Points, in no order, along strands that fork, close into loops and pass close to each other.
Points whose rows are less than 1060 apart are linked; no others are. Some points are linked to none.
Nedi: -278	-74	-187	-348	113	-324	-5	-191	-110	330	-171	48	-103	-114	332	-114	-335	550	308	-118	209	-99	-303	-527	388	163	101	105	53	108	-316	375	167	-11	71	-517	-109	-85
Femoz: -339	-302	-32	-263	72	-338	-117	-73	-22	-162	-60	58	-101	119	186	-260	291	78	-391	108	114	185	-261	-570	39	-152	112	135	198	-187	178	100	176	189	525	-337	22	-178
mak: -98	-311	-19	-364	178	-114	-30	46	-446	-54	-86	-271	114	-221	108	-11	-36	59	-120	418	105	-16	-120	-559	290	197	149	273	115	152	267	194	303	115	485	-391	-184	-262
Tetod: -45	-220	170	-175	151	448	105	218	-275	119	56	-285	-18	217	-229	-18	44	-173	-228	511	-121	296	161	45	-5	-278	-149	107	-350	-112	-70	-104	-12	-63	391	435	157	61
Moro: 15	-183	-3	-363	97	-31	-147	143	-209	-246	-26	-320	225	-183	150	-36	73	-190	-66	540	2	32	118	-254	-96	162	217	392	354	105	211	112	366	89	433	-1	-282	-31
Pili: -234	-495	-65	-249	244	-385	122	-212	-151	111	-176	53	-212	170	216	128	-218	336	102	60	205	-2	-225	-522	521	261	-101	143	64	7	-66	347	37	8	151	-483	5	-146
pogun: -509	158	74	-391	123	-26	72	195	-33	-277	-68	196	-177	-72	146	-158	-11	-116	-23	-143	-41	245	18	64	71	275	-393	252	58	123	-94	-14	323	297	8	-185	237	563
Suga: 520	427	-250	122	-509	188	-1	-222	116	174	-172	-198	585	-286	55	145	-71	94	192	209	-91	-246	208	119	-91	158	274	167	15	255	-208	-163	62	-52	20	72	-402	79
Tagez: -238	58	74	-37	-15	-25	14	4	53	212	212	-153	-29	-72	10	139	-148	70	307	19	78	-108	56	162	123	53	-84	98	183	100	-157	337	-68	-243	194	338	-107	-119
zefi: -77	302	-11	-19	-241	-53	-371	351	161	-91	374	358	-320	-397	42	-359	103	143	99	-318	209	-52	122	18	-115	122	350	-49	253	108	296	-53	309	-22	-265	-165	52	-157
sek: -64	60	17	-50	203	-124	69	17	-119	71	241	-277	50	-425	171	383	-284	329	482	24	96	-134	191	10	155	379	84	147	461	278	-40	387	162	-365	195	248	-94	-207
Far: 387	121	-295	156	-629	139	-79	-138	321	-335	-304	29	471	336	70	-51	263	-192	-176	421	-75	31	167	-170	-284	-411	357	165	146	-219	-113	-298	-184	21	129	27	-15	289
sebo: 188	88	-227	-143	-494	-117	77	-443	161	16	-284	56	223	28	295	147	116	486	147	-1	53	-47	-80	-541	200	155	414	228	239	126	-67	115	-102	36	35	-433	-125	66
Faka: 115	-54	39	99	301	-363	265	-492	-209	253	-219	44	101	316	-158	144	-27	88	-1	-278	-163	-86	-419	-106	-98	-13	-339	72	-235	-285	-31	169	-178	61	-203	-145	-271	-113
vored: 216	65	-134	5	-345	201	-79	-28	-107	158	-61	77	91	-359	-3	-133	-82	240	-79	112	103	-58	-76	-369	208	136	334	26	23	240	136	47	196	78	270	-433	-101	-264
lafim: -23	-60	15	-278	200	-485	426	-103	-227	-398	63	-28	236	-56	349	280	-22	-131	-7	-119	-375	-22	106	101	-391	222	-518	275	135	85	-140	-12	115	68	-180	5	-107	549
vovag: -280	-152	-93	119	-301	122	-77	-24	453	33	-86	445	-408	282	53	-211	-26	146	-56	-507	268	266	-92	-146	282	-236	143	-221	-184	-152	33	-29	-300	93	-269	-300	209	1
Pakeg: 117	-260	175	-94	-45	597	212	149	-215	143	-123	-210	-171	414	-147	-62	-20	-124	-259	398	-78	342	185	-118	263	-308	-332	-54	-574	-117	-241	-344	-417	199	295	261	319	239
zepu: 72	99	-125	29	-334	-263	-21	-389	213	152	-168	212	-15	170	192	29	118	508	257	-328	59	-145	-117	-304	-25	75	363	39	233	60	-73	252	34	-184	-310	-276	-215	-52
sumug: 320	-367	-167	-49	-198	37	85	-187	-76	-319	-249	-251	490	199	63	132	274	56	-332	606	-104	118	32	-474	92	-57	219	174	54	-47	162	-141	-125	234	329	-249	21	46
niner: -89	-615	33	-37	248	-36	194	-213	-130	230	37	-101	-147	214	87	305	-281	173	-4	101	289	4	-136	-446	485	8	-111	-136	-156	90	-63	328	-304	-15	271	-132	21	-377
gak: -745	298	70	-168	-20	-348	-249	223	458	-20	118	292	-280	31	155	-189	131	395	461	-577	85	187	82	59	62	120	109	97	151	35	-327	274	214	-166	-320	-70	93	334
Lugol: 23	262	77	-9	-89	-298	-65	26	70	-7	166	-134	90	-77	111	-39	128	17	158	143	-10	-129	-14	161	-257	13	111	181	348	17	-42	193	249	-193	102	319	-218	-50
kunuf: 641	153	-293	333	-293	-52	-13	-134	102	-213	-102	-246	569	-239	37	339	-60	51	0	393	80	-300	328	160	-214	285	492	5	125	234	-74	-200	-71	-230	-81	13	-176	-82
Nav: -602	19	89	-128	70	-614	71	93	276	-47	1	220	-274	113	521	157	-113	528	519	-409	116	122	84	-242	224	206	10	102	188	100	-387	389	117	-236	-135	-48	19	325
Lafo: -154	264	229	-8	329	-305	262	-301	-214	302	-22	88	-39	82	-192	-149	-77	62	197	-473	-215	-173	-452	245	-171	168	-500	-13	-231	-92	-117	226	152	27	-300	-37	-249	-36
vuveg: -194	204	-146	324	-522	263	-203	-17	529	372	48	219	-136	314	134	-83	158	124	30	-179	288	13	-124	-34	135	-501	351	-71	-134	-133	-187	174	-296	-305	-31	220	21	-79
gif: -354	0	169	-20	327	22	81	84	-70	155	234	160	-226	-81	-78	56	-359	2	278	-424	47	148	-45	374	223	81	-528	-74	-300	52	-185	107	-133	79	-206	279	125	231
Fam: -245	18	-19	-206	62	274	-64	391	96	-515	184	305	-297	-286	55	-48	-56	-8	-30	-150	24	27	492	109	195	476	-59	161	319	365	267	-197	233	176	-134	-205	416	360
Zazaz: 462	99	-20	-153	11	335	132	-119	-376	-63	-241	-276	417	-140	-219	-25	-82	-20	-220	446	-327	127	167	20	-79	61	-67	141	-373	26	132	-380	55	257	73	-34	-61	183
Sul: 289	-33	-209	435	103	-107	-66	-175	-66	-18	-43	33	165	407	-272	111	220	-417	-385	140	-128	-247	-276	-1	-455	-550	322	-440	-68	-354	98	-274	-299	-320	-26	77	64	-308
nopor: -556	-127	38	-369	100	139	-13	44	49	-141	-91	238	-256	-52	21	-404	60	2	-228	-152	87	191	-166	-204	207	99	-311	85	-169	137	-78	-80	310	351	0	-615	219	178
bop: 7	76	47	301	-122	-85	-342	282	362	-210	425	343	-284	-134	54	79	-1	269	220	-324	362	-65	206	90	-100	0	375	-126	457	-92	150	165	37	-129	-274	134	181	-116
sodu: 215	75	88	104	279	-325	31	-16	-25	-7	151	-104	-77	-185	-209	38	-109	-246	106	-60	-76	-135	5	464	-427	97	-130	-130	110	-113	299	-7	137	-120	-247	200	99	52
mura: 85	91	141	-213	322	-25	174	93	-382	54	146	-147	124	-513	-56	188	-314	-24	113	63	-51	-58	87	161	23	494	-349	110	43	268	67	-99	240	-14	24	112	-104	16
Neku: 52	303	57	126	12	-53	-241	29	-156	349	90	39	-142	-273	-385	-503	90	-209	-31	-266	-65	-56	-377	169	-277	-205	-103	-137	-159	-176	116	-54	299	22	-26	-69	-225	-200
Mapu: -393	206	435	155	372	-406	-190	77	-7	321	168	120	-364	-112	-139	-269	10	-101	179	-460	84	25	-400	374	-277	-19	-210	-165	11	-262	47	294	129	-57	-93	143	-112	-219
nase: 11	-59	35	-111	120	-232	94	59	8	-71	137	-5	-105	-365	219	240	-93	312	300	-220	153	-193	142	-49	156	418	48	-11	396	248	145	184	124	-114	-154	-136	-20	-196
kaze: -576	127	40	-336	43	-228	-475	-6	318	353	112	-73	-231	96	63	-586	85	137	-133	-284	71	257	-287	-257	136	-308	29	129	-264	-112	-380	187	369	5	431	-233	-156	-170
zomeb: -82	-227	89	147	314	-165	87	-100	-78	106	-156	-42	-66	588	-279	3	266	-461	-217	47	-234	-141	-310	106	-325	-572	17	-334	-83	-362	103	-16	-331	-156	157	321	56	-390
mema: -91	-261	-110	481	40	437	-203	408	135	-24	297	-14	-218	35	98	388	-3	-32	-24	272	334	-90	259	112	295	-216	277	-256	160	0	150	215	-395	-172	239	410	251	-429
Vosu: -101	-225	29	-235	76	344	270	20	-239	14	-78	140	-252	-60	-123	-211	-48	-50	-265	23	3	134	-6	-39	345	172	-397	94	-359	166	131	-140	10	425	-118	-430	258	181
vapam: 192	296	107	26	52	140	-24	-68	-328	521	-37	13	-22	-453	-334	-388	-128	-24	-7	-207	-177	-289	-320	164	-80	113	-164	-24	-377	54	131	61	308	151	-63	-183	-372	-312
zito: 157	341	-198	-8	-494	176	-285	-135	110	60	-14	351	70	-230	-26	-404	240	183	-113	-48	111	-65	-23	-277	53	-63	485	87	102	18	158	-195	333	95	94	-366	-247	-235
fofe: 131	68	-82	-262	136	203	58	153	-278	-119	30	-426	412	308	-1	-37	217	-283	-64	718	-360	219	278	330	-430	-368	-90	250	82	-80	-268	-384	157	-76	410	557	-116	198
keba: 537	205	-149	424	13	142	-335	-74	-63	38	29	-233	364	93	-415	-23	63	-415	-328	406	-235	-293	-76	307	-469	-593	259	-456	-218	-161	60	-237	-75	-410	-19	109	89	-147
koga: 190	-280	-51	-55	-117	675	-92	211	-60	270	107	-177	-217	-82	29	149	-382	82	-176	297	256	111	247	-315	775	-61	-65	-117	-426	180	-66	-31	-172	197	392	-123	126	-111
memar: 396	-55	-112	500	-251	232	-60	114	330	-241	174	199	-42	-99	-102	403	-116	-21	116	-64	258	-35	411	97	132	-53	261	-234	107	62	239	-72	-394	-51	-320	4	209	-116
Gedev: -17	268	111	125	329	43	99	-115	-89	288	-118	268	-186	-147	-209	-396	-136	-109	63	-497	-132	-129	-412	460	-75	202	-454	-195	-340	-29	21	0	63	170	-384	-249	72	109
keto: -100	535	-190	-274	-384	-27	-314	-73	183	-102	0	426	-72	-208	97	-677	347	155	127	-326	-198	13	-6	53	-111	48	303	209	63	186	-29	-174	510	231	-146	-429	-123	311
firo: 62	275	-71	140	-177	292	-118	65	29	138	-5	-178	186	258	-127	-272	321	-164	43	231	-226	-211	-95	171	-302	-647	260	128	35	-190	-300	-17	90	-231	252	495	-165	-78
Ratug: -421	-10	170	-334	358	-33	-44	35	-109	515	-62	57	-358	-10	-68	-463	-245	-36	-64	-200	26	107	-353	130	217	-28	-447	135	-518	13	-223	146	218	261	-73	-252	-39	108
mig: 356	305	37	135	351	-530	-28	-213	-102	-69	-10	-119	214	-348	-103	-81	-95	-79	65	-245	-40	-432	140	389	-728	323	-47	-168	223	98	42	-30	215	-113	-348	169	-131	139
Zuba: 62	243	-19	-58	18	-231	-185	100	45	-96	188	173	-239	-394	25	-183	19	244	315	-200	82	-280	75	67	-178	396	176	0	403	201	167	141	375	-8	-332	-236	-107	-126
Ner: -16	-41	51	-345	170	-368	3	-180	-338	5	-101	-107	52	-283	167	-122	65	95	8	89	28	-106	-288	-396	-24	301	-35	272	237	120	203	129	431	175	194	-439	-225	-130
kazo: -398	132	-151	-354	-110	-177	-42	-246	134	313	-273	-3	55	173	406	-271	-123	463	208	-104	90	112	-363	-395	327	-178	69	193	-101	-29	-544	245	159	11	233	-391	-341	113
tiba: -192	270	-138	153	-450	328	-181	158	275	110	178	-45	-19	96	-53	-78	343	-117	201	220	-26	-302	-35	263	-194	-468	380	56	248	-83	-248	32	-25	-426	184	743	-118	-86
lakud: 597	47	-253	206	-558	-25	71	-472	211	-55	-376	-36	415	-107	185	202	28	249	112	-42	21	-178	20	-355	47	293	443	53	50	215	26	-174	-80	113	-255	-373	-220	15
Faz: -71	192	-64	-25	-52	-84	275	81	210	-357	2	285	-182	55	-30	-56	162	-200	20	-403	-255	43	165	328	-131	278	-301	76	88	64	19	-304	-30	152	-526	-165	356	579
kad: 373	-213	-181	-1	-122	225	-136	-78	-216	172	-70	-76	227	-200	-22	148	71	125	-427	302	69	-63	-102	-306	240	-61	287	-132	-259	44	200	-71	-31	-33	288	-355	-75	-636
bibe: -63	-167	210	81	327	-143	-61	275	-95	-144	161	-9	-187	-52	-261	-3	59	-359	-166	97	58	93	-110	202	-222	-98	-70	-211	112	-289	417	-21	6	-30	65	137	112	-189
tikil: 107	-362	-137	-122	-32	-160	37	-225	-2	-214	-164	-55	264	263	173	-23	415	11	-343	357	59	39	-209	-600	-23	-171	285	146	194	-283	154	28	-112	137	402	-221	-102	-232
rito: 12	-340	-60	253	-173	469	-130	258	147	1	91	22	-55	-65	-77	212	-201	-21	-146	201	325	129	243	-90	465	-168	37	-182	-126	39	45	3	-388	1	217	113	143	-158
zeviz: 364	-57	-235	-195	-481	117	136	-235	232	-331	-389	-138	482	256	299	52	273	-43	-28	533	-97	59	164	-283	46	-36	158	293	124	38	-57	-227	-188	221	170	-180	-157	382
buso: 89	519	15	-179	-148	-101	40	-289	23	160	22	-87	162	-203	73	-284	10	264	202	-156	-167	-68	-115	195	-291	108	-13	264	81	96	-216	41	229	-63	52	71	-368	154
sosil: 425	537	-226	63	-612	240	-176	-135	227	86	-163	18	303	-161	48	-260	49	135	51	42	-56	-150	-10	41	-66	-72	411	60	91	104	-86	-56	134	112	-48	-83	-341	39
mugi: -888	-177	177	-283	262	-413	-271	237	505	-46	-63	263	-465	296	149	-438	99	136	-177	-405	220	142	-55	-151	116	-166	-27	-38	-103	-64	-71	199	127	177	-152	-320	168	63
duku: 484	251	0	150	213	-458	131	-340	-37	146	-89	111	-11	-60	-3	53	-169	164	230	-587	-129	-461	-22	315	-436	396	-212	-190	135	13	4	27	39	-112	-638	82	-155	102
Beri: -352	-267	67	-265	93	-44	312	24	-156	-88	107	-266	145	215	128	374	-51	-55	115	191	-139	194	144	-79	-97	-209	-348	228	9	-15	-384	22	-117	-142	278	605	-87	290
Suvom: -342	118	260	-164	527	-410	30	-190	-317	306	15	54	-226	-274	63	-137	-135	257	334	-385	-55	-183	-416	99	26	323	-483	134	-29	137	-124	341	368	87	-140	-350	-101	-15
garez: -678	-61	208	-295	-3	-159	-385	346	296	-230	199	282	-409	-58	112	-379	170	-134	-46	-260	284	286	-64	-33	109	-46	66	107	189	-131	69	73	321	206	90	-174	251	120
mif: 306	302	-162	122	-72	-164	207	-49	94	-276	-97	146	201	118	-39	-88	-59	-291	24	-323	-308	-66	202	344	-394	226	-382	-132	-69	-11	-249	-449	-112	150	-554	155	97	714
zis: 326	-258	-131	97	99	-276	-57	17	-22	-320	66	-56	172	-349	179	391	0	270	159	81	237	-230	195	-200	-38	549	332	-12	515	349	387	145	159	-31	-110	-308	-1	-333
zibot: -209	42	-8	-384	229	-274	206	118	-176	-543	-24	51	60	-151	336	8	64	-217	-53	20	-234	63	145	168	-213	427	-373	333	237	188	-15	-189	347	291	-65	38	40	682
Tazar: -618	22	208	-29	63	-396	-283	101	388	157	45	293	-366	92	161	-239	155	337	196	-614	222	147	-159	-173	-2	-103	78	-95	-45	-105	-25	301	145	-1	-329	-284	16	-87
Gital: 13	88	-219	110	-423	70	34	-16	320	-238	-199	72	211	593	-7	-143	426	-146	-233	155	-190	210	41	0	-270	-614	216	85	195	-351	-250	-179	-187	-32	210	290	-15	258
pob: 80	-353	90	-96	156	138	305	126	-212	-250	-13	-42	-27	-63	-128	223	-125	-195	-241	112	-19	177	124	-20	193	207	-407	21	-97	83	195	-142	-83	291	-27	-194	285	171
Vukor: -466	182	-84	-195	-223	-65	-231	-224	373	403	-151	125	-54	247	208	-504	50	238	39	-287	86	46	-409	-274	255	-323	189	164	-308	-177	-381	239	259	-113	216	-121	-340	-92
Les: 219	-197	85	74	-85	462	-6	104	-112	85	-119	-5	-207	277	-200	-28	105	-313	-447	389	-25	260	33	26	166	-581	-21	-321	-459	-285	13	-398	-323	88	18	116	429	10
mari: -466	218	45	92	229	250	112	72	-10	232	243	206	-317	-240	130	-38	-487	232	439	-694	18	62	21	336	377	333	-445	-72	-210	250	-264	21	-185	-30	-536	-56	-25	388
lopog: -490	-61	301	69	418	-554	-88	-28	57	201	-33	175	-247	356	-50	-270	198	-136	-147	-519	-64	-22	-429	75	-298	-159	-294	-98	-181	-317	122	198	-33	104	-155	-96	-26	-191
Norig: 280	209	-18	287	77	261	-211	393	101	-101	266	-201	69	-192	-306	198	-220	-309	24	348	-43	-189	222	576	-370	-198	135	-246	193	6	46	-167	-11	-372	-66	619	230	-150
Zome: 156	28	25	244	-155	62	3	83	376	-228	-30	155	6	59	-11	213	-13	-245	72	-111	33	-57	193	145	-158	-178	152	-288	160	-102	115	-49	-233	-213	-229	198	151	106
lufit: 160	-115	-8	-88	4	-32	390	-240	-71	-157	-107	-64	142	4	-4	354	-151	-94	-121	-91	-155	30	101	-45	51	350	-254	-33	-115	214	-76	-228	-263	156	-296	-165	133	428
ruze: -203	-226	-108	35	-198	342	-194	138	334	132	150	403	-423	98	59	-463	-99	171	-260	-345	321	183	-57	-211	484	-212	111	-230	-293	-31	31	-95	-36	201	63	-525	128	-51
toru: 425	29	-195	-158	-122	337	-45	-22	-185	-356	-237	-371	598	32	118	37	98	-88	-141	792	-203	164	377	118	-90	92	223	225	-83	51	14	-312	90	188	331	132	-127	102
Tomi: -412	-159	228	26	324	-391	95	-9	134	64	-47	142	-230	369	58	70	-16	-132	20	-352	21	50	-171	120	-182	-55	-253	-53	-29	-276	51	263	-197	-87	-108	281	142	122
Div: -142	140	-8	297	-463	276	2	56	414	201	51	105	62	307	34	162	164	-40	258	-99	38	-55	-30	223	-1	-363	256	-80	66	-34	-372	105	-411	-391	30	665	6	45
dode: 278	-4	-147	-173	-117	-68	-150	143	-7	-466	-32	8	261	-168	129	-25	205	-109	-188	431	24	19	204	-131	-187	141	303	217	423	121	242	-178	352	160	217	37	-197	180
bope: 523	242	-92	259	144	24	-254	144	-58	-177	55	-289	245	-218	-353	-23	-108	-427	-287	346	-87	-191	173	333	-522	-274	86	-285	-8	-34	175	-207	106	-245	33	204	141	-123
Kiza: 201	18	-123	29	-252	396	-2	8	10	-107	-65	60	17	156	-173	-195	248	-210	-365	279	-60	131	-103	-85	85	-360	85	-4	-224	-259	32	-296	-200	173	139	-31	128	131
nago: 130	-287	-62	-27	164	-392	469	-194	-202	-236	-143	-100	223	62	284	543	-35	36	42	-221	-368	-41	164	-63	-260	431	-469	15	22	248	-231	-135	-238	60	-495	-36	1	405
Balat: 283	66	-3	370	212	-410	271	-259	-2	300	-59	-27	163	85	10	290	-113	-67	276	-409	-169	-275	-276	284	-439	210	-53	-322	68	-92	-55	78	-391	-323	-505	289	-221	-64
depo: 75	-16	8	-21	42	-330	66	-183	75	-132	1	258	0	31	-87	-203	293	-32	-172	-146	-76	-74	-239	-74	-289	-7	-42	-28	199	-202	235	42	139	110	-140	-309	-49	-18
Milu: 95	40	-71	-133	-491	525	58	27	-6	56	-59	-12	169	-13	-36	-132	-12	-1	-165	271	148	257	-25	-222	388	-167	70	42	-160	109	-115	-122	-85	183	255	-135	80	180
dud: -70	-18	95	-283	522	-207	89	-211	-524	159	-59	-1	-201	-375	41	-125	-183	106	61	-129	-143	-172	-337	-53	64	459	-340	276	8	348	144	113	455	303	-99	-555	-146	-208
kalem: -150	34	83	282	-13	-131	-208	341	379	-381	241	313	-314	149	85	-45	53	-129	67	-178	87	90	210	342	-357	-262	290	-293	400	-329	271	54	-79	-287	-262	301	238	-43
Gegas: -160	-47	199	-325	204	47	15	239	-375	-74	174	-424	81	51	-135	12	105	-282	-114	609	-164	154	144	145	-245	-179	-157	310	178	-3	26	-72	155	-78	423	607	106	37
mam: -370	217	145	33	58	-260	-11	-22	346	261	109	221	-281	162	138	-30	-52	520	467	-729	227	85	-213	147	36	72	117	-259	2	-82	27	452	-74	-193	-401	-48	-175	-71
rovo: 208	-451	87	364	408	63	-85	-67	-163	88	172	-193	-51	-212	-110	608	-271	42	60	148	128	-115	33	-69	200	194	68	-235	203	76	389	226	-301	-64	67	46	81	-683
zanon: -638	-52	155	-359	21	-211	-268	150	74	-16	72	-1	-250	170	127	-498	186	-100	-237	118	93	236	-234	-340	109	-314	-4	265	-92	-259	-66	155	376	71	533	-89	-82	-160
seke: 73	-298	107	194	99	145	174	289	-157	-196	141	-231	3	88	-78	424	-126	-258	-34	265	-61	131	256	261	10	-43	-157	-183	-17	-11	40	-127	-486	-110	9	493	248	25
veve: 412	-255	-64	329	237	-46	177	-255	-136	146	-69	-156	143	-48	-176	400	-21	-52	-45	64	32	-237	-120	-46	-52	154	196	-231	43	-7	264	114	-331	-120	-120	2	-22	-469
Sasa: -5	164	75	-346	7	343	22	17	-243	210	-48	-176	45	-448	-116	-286	-341	61	-22	306	-40	138	37	-100	302	2	-130	250	-268	248	-89	62	382	222	342	-74	-241	89
Sela: 280	231	-48	14	-186	491	-124	138	-220	140	142	-381	323	-261	-181	23	10	-77	-89	574	-176	-58	210	316	-107	-103	177	27	-184	149	-158	-138	243	-152	406	363	-91	-94
bezag: 332	230	21	-111	-356	634	307	-57	-324	225	-192	-108	156	-46	-112	30	-150	-5	-118	93	-204	375	220	35	283	-24	-382	71	-615	34	-317	-355	-138	319	24	30	62	447
num: 707	-115	-257	279	-428	-33	169	-499	168	-168	-417	-267	604	200	3	262	101	31	-64	222	-184	-78	116	-305	-64	201	238	-70	-160	49	1	-213	-318	154	-173	-225	-102	107
kat: -171	276	69	128	-30	-108	-131	-148	76	260	-13	-46	-16	310	-212	-319	325	-153	-5	-43	-140	-125	-355	206	-374	-519	88	-5	101	-353	-103	121	81	-267	152	394	-211	-204
Sel: 80	735	8	-143	-243	33	-151	-108	-8	127	-14	308	103	-188	-130	-696	130	123	47	-405	-259	-124	-215	125	-63	-19	75	158	-68	37	-98	-42	410	158	-67	-164	-400	90
moni: 144	-166	-92	-199	-267	541	49	-80	-139	230	-161	-240	109	136	73	18	-151	182	-150	497	157	281	89	-474	655	-264	122	167	-468	171	-182	18	-67	204	457	-290	-47	113
Nuda: -431	55	-17	-315	217	218	157	316	-198	-292	64	348	-377	-299	153	-104	-131	-143	-23	-137	-148	168	270	79	277	576	-408	249	-39	421	-27	-220	150	279	-117	-376	384	444
rin: 82	-544	167	41	402	-83	275	111	-180	-219	-46	-160	42	252	-155	428	-80	-320	-125	185	-48	79	161	43	40	55	-320	-115	-103	-136	307	-144	-351	88	5	186	301	-62
Tumu: 185	-267	93	-11	275	139	161	-2	-238	-55	70	-343	182	-320	-32	519	-222	30	47	280	-3	8	302	-22	232	422	-167	2	5	299	117	-5	77	-26	112	123	-98	-176
Dozug: 52	-461	97	96	432	-142	297	-92	-298	110	-118	-191	-29	457	-274	270	118	-307	-127	217	-246	-60	-80	72	-247	-301	-251	-204	-186	-287	112	-100	-365	-59	70	378	281	-92
kabe: -343	-614	284	-100	427	20	-14	276	-287	-80	141	-203	-141	93	-27	47	-29	-234	-366	371	206	273	43	-163	117	-54	-91	99	-22	-104	167	110	-23	17	440	104	270	-309
gon: 297	-42	-182	379	-303	182	-229	276	258	-414	161	191	-65	-223	58	503	-16	141	94	140	344	-159	459	-148	160	260	439	-66	431	172	341	-1	-73	-123	-185	-58	97	-307
Gusi: 142	-492	-40	314	-100	288	80	-14	151	-49	-136	63	-79	288	56	358	-94	83	-47	10	263	56	232	-296	459	-33	55	-306	-100	-29	111	89	-598	62	18	-27	218	-275
ludoz: 573	-124	-166	368	-102	-146	-126	-51	139	-324	38	-226	291	-205	59	526	-43	74	76	306	185	-428	388	-74	-86	322	504	-79	312	202	255	-110	-128	-151	-222	-82	64	-341
lop: 305	-175	59	475	183	316	-80	296	-32	-161	226	-322	59	0	-248	526	-76	-276	34	467	-54	-165	296	421	-184	-269	128	-428	-16	11	95	-213	-334	-370	-31	450	359	-293
Vut: -62	354	-85	-14	-238	-136	-27	-218	225	2	-275	123	47	506	-139	-440	308	-98	-229	-124	-228	96	-269	55	-248	-522	18	151	-16	-426	-225	-64	42	-11	55	151	-84	78
Baveg: 135	-502	-36	158	156	36	30	61	-312	-215	154	-358	191	-160	29	650	-130	5	-15	450	153	-120	241	-195	297	358	101	85	169	156	249	222	-166	-205	264	155	89	-438
tuku: 147	104	-31	21	68	278	133	-12	-199	193	-88	153	-127	-82	-388	-113	-127	-186	-137	-256	-132	31	-121	253	143	-8	-292	-166	-408	-16	127	-160	75	284	-218	-212	139	29
vuz: 423	304	11	-201	-154	441	294	-163	-354	118	-244	-339	321	90	-82	-82	43	-147	-84	287	-375	292	187	188	-12	-267	-252	206	-486	12	-200	-359	-9	191	51	311	-134	347
makep: -231	-229	89	308	29	125	-201	192	380	-30	294	107	-354	74	234	252	-94	81	241	23	403	3	212	83	207	-99	320	-142	392	-63	45	401	-353	-330	246	353	117	-404
Vofi: -439	-29	19	-217	-110	-548	314	-269	140	-15	-219	204	66	211	498	232	42	492	307	-304	29	123	-108	-374	183	111	-101	205	217	28	-383	236	9	-105	-93	-217	-150	281
sazup: -215	-48	201	-97	388	2	252	114	-418	111	190	-41	-139	-357	7	320	-441	-86	215	-327	-33	-31	57	266	153	475	-605	-29	-64	209	-40	17	30	34	-215	58	-40	128
fabi: 493	-396	-97	299	-60	185	24	-123	-181	-32	-126	-188	306	26	-121	308	87	-200	-257	313	23	-143	-100	-167	8	-69	253	-184	-251	-132	348	-147	-281	-23	101	-294	12	-605
Lonu: 170	-71	111	-3	-176	554	345	-159	-242	237	-195	-289	89	346	-222	113	6	-97	-126	205	-228	392	-10	-159	342	-136	-356	-60	-732	-237	-410	-286	-411	304	-55	154	126	383
kuf: -254	58	-89	294	-475	82	-74	-89	586	118	-192	313	-198	539	231	-24	16	236	98	-354	246	147	-76	-270	270	-279	246	-210	-168	-70	-325	128	-441	-79	-206	-13	87	225
Ves: 250	203	-61	149	201	-98	234	-131	-129	88	55	140	30	-246	-12	203	-195	2	243	-459	-189	-199	203	385	-151	513	-312	-186	-25	294	-16	-142	-121	26	-629	-28	-72	293
gal: 423	76	-168	58	-83	130	-82	199	-38	-427	-100	-536	555	195	-4	92	176	-187	-129	820	-237	-28	400	252	-357	-279	118	76	-25	-32	-186	-471	-28	-127	250	357	100	297
dala: -427	-50	265	-95	183	-35	-73	232	66	-111	196	137	-359	-91	-87	-401	-8	-178	-183	-48	133	198	-155	154	-33	-96	-220	-4	1	-232	214	-1	146	138	38	-37	161	-110
gebi: 53	175	-10	164	-6	-244	97	-299	72	272	-23	206	-56	44	23	110	-20	410	427	-514	154	-198	-219	44	114	231	-19	-167	93	-23	0	259	-236	-237	-395	-123	-167	-132
Vas: 87	128	-128	-234	-294	178	-124	323	141	-370	16	165	-58	-297	-10	-226	7	-87	-25	70	-37	44	244	-8	19	293	211	158	282	222	180	-207	312	146	28	-184	83	229
zar: 6	-111	232	164	299	-629	220	-222	80	31	-137	68	-71	325	47	357	-24	-139	104	-378	-108	-174	-245	233	-439	86	-193	-245	123	-336	110	99	-329	-156	-374	170	14	-2
tovo: -48	-275	187	133	355	-169	287	-250	-313	383	-143	-209	11	348	-232	311	-55	-73	-64	-155	-68	-51	-307	74	-183	17	-374	-33	-222	-160	38	149	-320	-99	-61	216	-130	-230
givi: -159	465	108	67	73	92	-247	135	-180	364	220	-70	-167	-94	-335	-529	185	-261	-61	-93	-213	-38	-332	246	-275	-465	-98	-108	-170	-253	-140	27	268	-180	241	405	-167	-159
gevok: 312	153	-108	91	234	-56	245	38	-241	-91	35	-10	133	-285	-156	194	-196	-335	99	-252	-368	-126	238	414	-322	435	-505	-89	-136	135	-20	-438	1	163	-505	165	61	515
Fasis: -243	-277	-69	37	-127	5	-82	153	259	-184	83	-9	-85	117	225	267	-10	132	102	146	362	-28	136	-275	224	-53	364	179	480	14	51	326	-136	-245	191	133	134	-161
kep: -241	-314	227	-56	350	108	-211	607	-139	-326	350	-129	-259	-133	-200	-92	-56	-393	-242	308	118	192	119	128	42	-86	-55	-99	203	-123	446	-63	59	36	360	308	282	-229
subon: -75	46	-98	-44	-423	221	-56	-22	212	-79	-66	45	98	56	101	20	88	183	85	147	157	106	39	-171	195	-205	289	113	220	36	-84	27	-70	-65	234	103	-29	31
Beg: -260	-512	221	-14	473	36	98	74	-177	290	165	-117	-206	158	-3	232	-275	-103	-122	102	206	168	-9	-75	267	-39	-278	-50	-115	-50	131	280	-212	-60	329	200	168	-356
kepo: -186	371	1	-125	-280	-299	-499	222	44	-286	216	437	-312	-271	41	-608	461	349	84	-349	61	-21	-64	-207	-140	72	450	107	217	149	130	-72	560	168	-142	-524	-34	-56
gonug: -101	486	-48	86	-440	320	-260	96	337	341	247	183	-188	-245	-191	-266	-123	127	247	-342	206	-37	-19	259	114	-218	255	-135	-49	-52	-163	156	151	-227	-101	250	-116	29

A fork is a point with three links, a tip a point with one. Leave the first point through the second and follow the links. Name the first fork or tip that comes.
zeviz / sumug -> bibe
Nedi / kazo -> kat
mari / gif -> ludoz
vored / kad -> mari

A piece is all that can be reached along the links. How many separate loops has the piece of each point below (a circle has one, a figure eight two, a Y none), and how many tips (points with one link)?
Lafo -> loops 4, tips 0
gif -> loops 2, tips 1
Nedi -> loops 0, tips 6
Kiza -> loops 2, tips 1
